Each row is a point on a tangle of strands that fork and nearly touch. The rows are in no order.
(in the rows, 128 means zero)
Two points are linked if the straight distance between their rows is under 111. Some points are linked to none.
k824: [132 130 164 132 119  72 124 128 131 128  52 136 102 166 151 114 131 103
 141 120 151 142 113  78 182]
k905: [110 153  88 117 146 119  77 157 118 135 143 128 114 168 133 112 109 150
 114 127 138 148 153 185 114]
k480: [168 125 118 129 131 151 165 127  92 103 138  83 151  68 124 135 120 168
 134 114 157 104 110 113  74]
k893: [185 123  96 133 146 107 152  96 180 133 158 118 163 142  75 133 120 120
  95 132 135 104 120 118 124]
k607: [151 126 156 107 127  97 115 124 138 141 138 120 113 152  77 106 155 130
 127 105 112 155 149 115 117]
k349: [ 91 145 118  75 144 166 107 134  71 162 127 154 131 150 144 155 129 157
 135  93 149 119 183 187 102]
k846: [ 63  84 148 139 133 159 116 148 104 148 106 133 140 127  99 100 156 151
 157 108  50 199 130  98 140]
k24: [139 139  56 129 110  92 172 129 169  90 114 108 106  59 117  98 106 147
 165 174 121 122  77 147 123]
k131: [133  79 155  92 136 151  94 157  84 159 149 104 157 146 124 158 134 184
  87 105  94 143 167 148  85]
k321: [ 47 116 113 121 162 123 104 148  83 132 108 140 104 150 138 113 136 162
 166  72  92 201 140 134 161]
k36: [213  92 119  98 129 133 187 124 162 152 122 106 163  89  88 148 108 128
 120 162 164 101 102 111 109]
k742: [ 97 121 123 189 176  74 107  98 171  80 141 156 109 157 114 141 147 115
  93 192  94 196 115 145 180]
k868: [156 112 128 141 158  61 144 109 159 120 116 107 138 166 120  99 120  76
 130 145 173 171 102  84 154]
k512: [141 120  63 117 158 153  77 136 157 146 176 139 134 163  82 156 101 128
  98 156 113 150 153 192 111]
k197: [163 106  96 129 109  68 193 106 123 157  77 120  97 127 161 118  80  90
 150 117 175 106 102  95 163]
k561: [168 101 142  94 134 143 105 140 113 148 182 128 155 142  94 150 116 161
  82 131  95 153 159 148 119]
k613: [ 92 116 145  84 117 154  93 155  83 139 148 130 139 140 191 110 128 131
 121  92 106 148 140 131 147]
k247: [161 151 192 100  97 130 131 124 116 189  92 144 121 145  84 153 123 127
 145 115 137  98 158 122 112]
k7: [157 114  95 167 136  65 161  96 194 105 148 115 145 129 130 114  91  73
 124 166 161 143  78  94 145]
k976: [106 121 184 130 117  77 137 130 120 142  50 143 104 151  82 110 141 119
 146 123 109 143 130  87 173]
k443: [142 156 175 127 116 133 138 143 106 128 112 135 140 126 131  97 129 108
 146 124 166 105 111  98 134]
k831: [111 159 209 138  93 200 126 106 117 141 114 159 145 128 144 181 183  88
 153 136 150  81 170 127  62]
k516: [137 112 106 122 105 167 135 161 121 117 158  97 109  70 157 103 123 153
 127 111 126 108 100 124 137]
k708: [ 78  81 132 115 162 125  93 140 100 100 134 157 126 155 149 116 158 131
  86 142  80 203 123 116 185]
k90: [123 114 124 117 167 133 128 127 137 148 108 163 124 135  24 135 154 150
 109 117  98 155 132 144 142]
k774: [100 125 109  92  97 133  98 133  69 112 146 153 104 138 196 107 104 135
 106 117 118 136 150 126 179]
k700: [192 122 138  84 127 130 140 141 152 160 103 141 146 122  85 127 117 118
 113 170 168  98 122 126 145]
k683: [172 126  60 125 150 146 103 108 210 127 196 127 171 135  92 159  99 116
  93 152 119 125 140 177  92]
k783: [141 167  96 126 117 151 139 143 103  89 128 145 103 101 152  88 109 153
 138 164 162 100 121 149 126]
k74: [ 78 142 164 142 125 128 121 131 109 129  69 154 112 136  90  96 167 153
 171 119  78 167 131  98 149]
k255: [180  94 120 125 154 172 139 142 114 112 164  87 160  89 119 152 132 168
  96 112 150 125 104 151  85]
k432: [146 150 164 143  77 164 204 114 113 138 112 103 131  71 154 164 158 134
 213 138 147  64 111  97  78]
k57: [ 79 119 125 128 103 175  87 146 102  96 104 121  96 114 234 101 146 126
 138  98 132 116 115 122 153]
k370: [ 91 143  97 167 149  66 122 120 188 118 127 152 129 154  47 128 106 133
 131 158  89 177 133 146 118]
k320: [154 115 158 143  99 176 116 155 113 128 147  80 125 114 130 105 130 138
 114 106 107 115 108  98 134]
k45: [112 126 130 191 165  66 113  75 194  69 170 154 153 153 135 134 117  82
  88 183 108 170 105 126 157]
k535: [ 26  86 125  86 124 148 100 137  72 180  99 139 142 142 167 135 145 149
 150  85  75 160 180 116 132]
k497: [132 131 100 155 138  58 122  96 216  95 150 152 151 137 103 131 103  77
  87 173 142 141 106 134 138]
k486: [103 142 132 121 106 201 127 137  58 130 151 109 134 113 200 132 144 144
 143  90 137 100 165 133  77]
k856: [143 112  84 108  98 142 181 137 151 116 112  94 103  59 112  95 142 148
 169 161 119 100  79 117 122]
k16: [139 121  57 130 114  52 201  91 171 155  91 107 108  84 120 125  56 106
 183 143 137 110 100 105 121]
k179: [106 150  80 105 136 146 113 154  88 139 138 119 107 156 185 139 124 143
 134 101 163 111 164 184 124]
k221: [129 118  64 129 130 138 116 146 112  88 153 117  92  98 194 107 108 137
 110 103 138 132  98 137 158]
k973: [ 53  90 105  78 142 140 116 162  80 177 109 152 118 154 125 141 133 155
 114 108  98 148 166 159 151]
k403: [135 154 166 128  69 143 163 129 138 116  76 141 100 109 169 138 162 107
 172 132 170  49 111 123 139]
k737: [158 105 150 124  99 118 192 124 100 191  79 116  96 128 164 128  81  89
 154 107 178  78 128 108 147]
k263: [151 147 200 128  97 189 117 116 100 141 107 134 148 116 132 169 147 136
 125 124 130  65 175 114  57]
k9: [151 143 131 124  86 139 179 138 145 122  84 124 106  77 153 109 142 134
 166 137 145  83  85 108 154]
k687: [112 142 116 155 154  48 138 108 169 142 108 148 135 172  56 122  86 100
 121 135 129 154 120 103 133]
k584: [158 128  53 120 144 139 133 114 160 111 195 118 155  99 116 126  85 134
 116 141 128 130 125 158 103]
k548: [102 127 116 142 170  93  86 127 111  64 121 149 118 151 157 109 127 142
  79 150 115 183 107 131 170]
k987: [143 150 109 150 143  63 112 112 149  65 127 152 120 122 164 119 112 140
  61 181 129 166  92 140 159]
k882: [171 117 101 158 130 109 159  84 201 127 193 121 187 133  88 155  95  98
 110 180 141 112 106 127 118]
k109: [129 106 111 121 156 107 112 122 136 120 185 123 120 162  85 115 156 131
 108 104  90 179 160 141 126]
k609: [136 166  84 134 109  75 186  99 153 128  89 115  90  56 104 106  84 135
 200 152 137 101  85 130 129]
k441: [148 120 177 115 126 153  89 125  98 120 127  88 153 142 164 109 180 130
 150  60 104 143 142  78 112]
k413: [158 100  74 153 107  86 188 114 185 110 172 108 136  91 105 115  94 106
 151 195 127 135  74 101 129]
k820: [157 138 152 146 125  61 134 117 143 106  68 119  93 115 174 112 106 106
 126 134 172 139  75  87 177]
k209: [173 178 113 144 120 127 128 139 129 123 157  96 143 122 121 112 102 147
 131 112 137 110 118 144 113]
k60: [132  71 103 141 161 137 117 125 144 100 211 116 118 122 153 121 122  98
 105 143 134 168 111 148 154]
k78: [104 159 102 120 146 109 108 148 126 133 112 163 102 144  88 113 132 165
 142 115 110 157 152 190 127]
k159: [171 103 122 119 117 134 165 128 147 108 137  90 121  88 110  96 144 107
 125 133 162 133 101  80 111]
k165: [161 164  32 121 143 132 131 109 170 101 140 139 138  93 114 121  76 134
 119 146 144  88 106 147 113]
k411: [110  54 125  85 119 167 104 154 113 128 176 116 142 139 180 133 152 121
  98 107  93 154 134 113 154]
k587: [164  88  64 110 162 158 133 136 129 128 198  96 134  81 132 161 104 152
 108 136 150 140 126 171  82]
k762: [146 161  97 132 145  94 109 142 163 120 119 155 132 156  85 116 128 142
  90 162 131 128 124 147 144]
k492: [ 94 160 160 152 158 117  89 136  87  81  88 151  98 145 142  98 127 139
 118 131 137 168 110 122 158]
k765: [ 62 120 181 126 141 169  94 147  74 151 120 126 141 127 109 120 141 143
 134  82  77 160 132 111 134]
k83: [105 154 154 143 112 147  94 129 115  79  77 129  86 126 196 110 173 125
 118 104 132 110 116 113 167]
k291: [ 39 152 190 154 115 182 105 136  74 155 110 154 110 138 127 148 141 138
 176  92  80 140 155 133 119]
k835: [173  96 149 155 159  73 153  93 200 173 166 109 151 185  56 157 114  84
 113 165 140 146 136 136 120]
k49: [151 176 148 134 133  67 152  93 125 140  82 149 115 150 117 113  99  91
 144 118 187 100 145 111 136]
k646: [ 79  97 134 116 160 136 114 146 123 117 120 165 130 142  76 115 150 147
  91 131  90 163 123 138 169]
k515: [142 129  81 148 135 117 141 135 139  70 122 105 112  87 162  99 129 137
 125 128 142 125  64  98 172]
k244: [170 176 177 114 105 138 157 129 116 159 110 128 138 117 126 145 118 118
 163 117 169  70 136 125 115]
k817: [111 148 139 103 115 180  91 139  99 119 114 154  91 132 144 118 145 134
 103 109 131  94 150 153 133]
k154: [157  99 143 151 119 149 121 159 144 128 175  91 134 162 108 128 157 133
 102 130 107 143 106 107 145]
k369: [ 77 106 129  91 124 164 112 156  66 196 116 113 136 152 188 175 130 144
 132  89 147 110 183 151 105]
k538: [184 111  84 132 118  76 195 110 152 183 115 103 127 112 135 134  49 102
 163 120 169  97 110 105 123]
k722: [ 93 173 210 139 123 164 145 108  98 121 125 167 139 148 126 162 168  91
 162 116 149  92 139 122 117]
k508: [172 114 171 104 111 117 140 110 130 166 118 109 139 148  78 129 127 124
 108 117 132 111 153  82 109]
k95: [ 64 151 182 141 113 193  78 147  78 126 108 136 136 149 194 107 159 102
 151 115 115 119 139 122 106]
k110: [ 74 152 182 163  91 212 102 143  98 134 137 130 142 121 202 162 164  92
 151 104 129  73 124 132  96]
k225: [ 50 118 132  93 139 137  89 144  64 142  99 146 113 157 194 122 137 134
 152  77 113 173 165 123 165]
k262: [123 191 155 111 129  96 102 131 120 130  95 175 100 144  92 112 138 138
 156 137 132 139 168 162 130]
k319: [131 112  69 153 142  92 112 114 168  72 174 156 120 114 172 139 101 129
  60 201 127 155  95 162 148]
k689: [202 107 144 117 144 130 154 126 149 138 157  93 163 104  89 159 142 145
  97 115 140 106 102 124 121]
k147: [ 67  89  77 145 174  97  97 126 153 130 196 135 118 171 121 144 117 123
 125 146  98 213 154 186 132]
k642: [158 102 180 129  98 165  90 166 101 147 148  83 156 118 126 142 141 160
  95 116 107 110 137 118  79]
k763: [108 146 193 124  86 186  92 130  87 162 119 128 152 130 124 149 146 144
 137 110  86 101 185 135  71]
k142: [166 133 173 115  94 193 144 135 103 141 106 113 166  76 157 157 158 168
 147 137 140  72 151 128  45]
k789: [ 58 156 179 135 135 157  84 142  87 110  85 160 108 147 151  96 155 124
 142 118 133 152 136 130 132]
k15: [ 76 113  84 169 166  93 117 147 143 110 154 139 116 157  81 123 133 147
 133 149  78 214 130 153 138]
k655: [141 158 139 151 117 177 180 123  89 107 123  94 128  71 147 141 143 155
 179 118 152  74 115 116  94]
k625: [174 149 144 107 157 146 107 130 116 155 138 125 154 138  69 147 113 169
 112 102 115 128 155 150  98]
k236: [169 145 128 158 126  36 126 120 169  97  92 128 108 128 155 130  97 121
  70 181 155 145  88 105 173]
k640: [156 104 137 124 162 105 135 117 184 140 164 125 158 151  53 142 151 111
  96 155 122 140 135 148 129]
k399: [188 158 119  75 131 165 129 132 143 124 102 148 151 100 104 129 138 135
 120 128 154  88 131 155 124]
k273: [168 108  94 105 118 121 208 123 154 148 108  89 133  61  93 144 110 142
 159 150 145  91  85 109 119]
k566: [130 146 147 132 151 108 104 146 121  96 114 135 134 125 127  89 124 106
 116 116 154 147  91 113 161]
k821: [ 72 114  77 132 157 103 116 146  88 141 147 136 134 161  97 116 123 168
 146 110  67 194 158 137 142]
k825: [125 148 191 148 101 161 125 138 102 129 104  95 134 139 168 120 186 108
 168  85 131  99 142  87 100]
k921: [111 151 208 110 107 133 131 119  90 181 102 143 134 129  81 133 151 138
 152 106 103 128 177 120  82]
k6: [132 121 110 174 134  92 148  75 250 105 183 146 169 141 121 160 107  62
 107 180 123 100 114 152 136]
k92: [109 162 182 155  87 160 118 128 131  97  98 160  83 119 183 133 179  98
 147 124 154  84 132 129 129]
k983: [116 152 186 155  74 171 170 121 117 121 120 113 139 108 190 141 181 100
 192 122 129  70 122  79  99]
k634: [ 95  71 106  86 149 121 112 132 122 134 189 129 126 161 141 130 142 118
  90 121  94 170 164 154 148]
k579: [149 113 143 119 127  77 137 118 140 178  77 146 104 175  65 127 117 126
 112 130 124 126 137 100 174]
k997: [128 189 162 127 117 179 145 117  86 110 158 165 142 141 147 153 151 127
 157 114 156  82 149 147 113]
k641: [129 119  86 157 145  91 106  99 175  98 190 121 128 177 104 118 142 110
  98 141  92 154 135 132 135]
k675: [142  84  87  94 134 161 116 160 115 155 173  94 110 106 162 153 115 143
 103 105 158 137 147 162 104]
k628: [ 58 117 163 110 101 185  89 134  70 188 118 136 123 144 158 175 138 144
 140  93  86 114 206 156  82]
k801: [150 166  85 164 128  97 151 115 156  97  96 119 120 108 132 106  94 125
 125 137 157  93  90 103 158]
k325: [151 139  42 156 122  89 153  93 209 101 107 134 140 107 110 120  82 114
 104 157 150  81 100 119 127]

Follow the links from the first point to the second, and from the first to the third. Name the last point that the two ways share.
k801, k7, k825: k255
k142, k90, k976: k548
k613, k369, k548: k247
k566, k15, k973: k225
k221, k856, k6: k689
k7, k221, k737: k689
k197, k587, k399: k36

A fork is a point with three links. Follow the links from the first point to the second and name the forks in between, in order.
k247, k579: k492, k548, k987, k976
k236, k263: k987, k548, k492, k247, k763
k262, k634: k763, k247, k109
k846, k90: k976, k987, k548
k273, k625: k36, k689, k255, k587, k584, k320
k512, k625: k584, k320
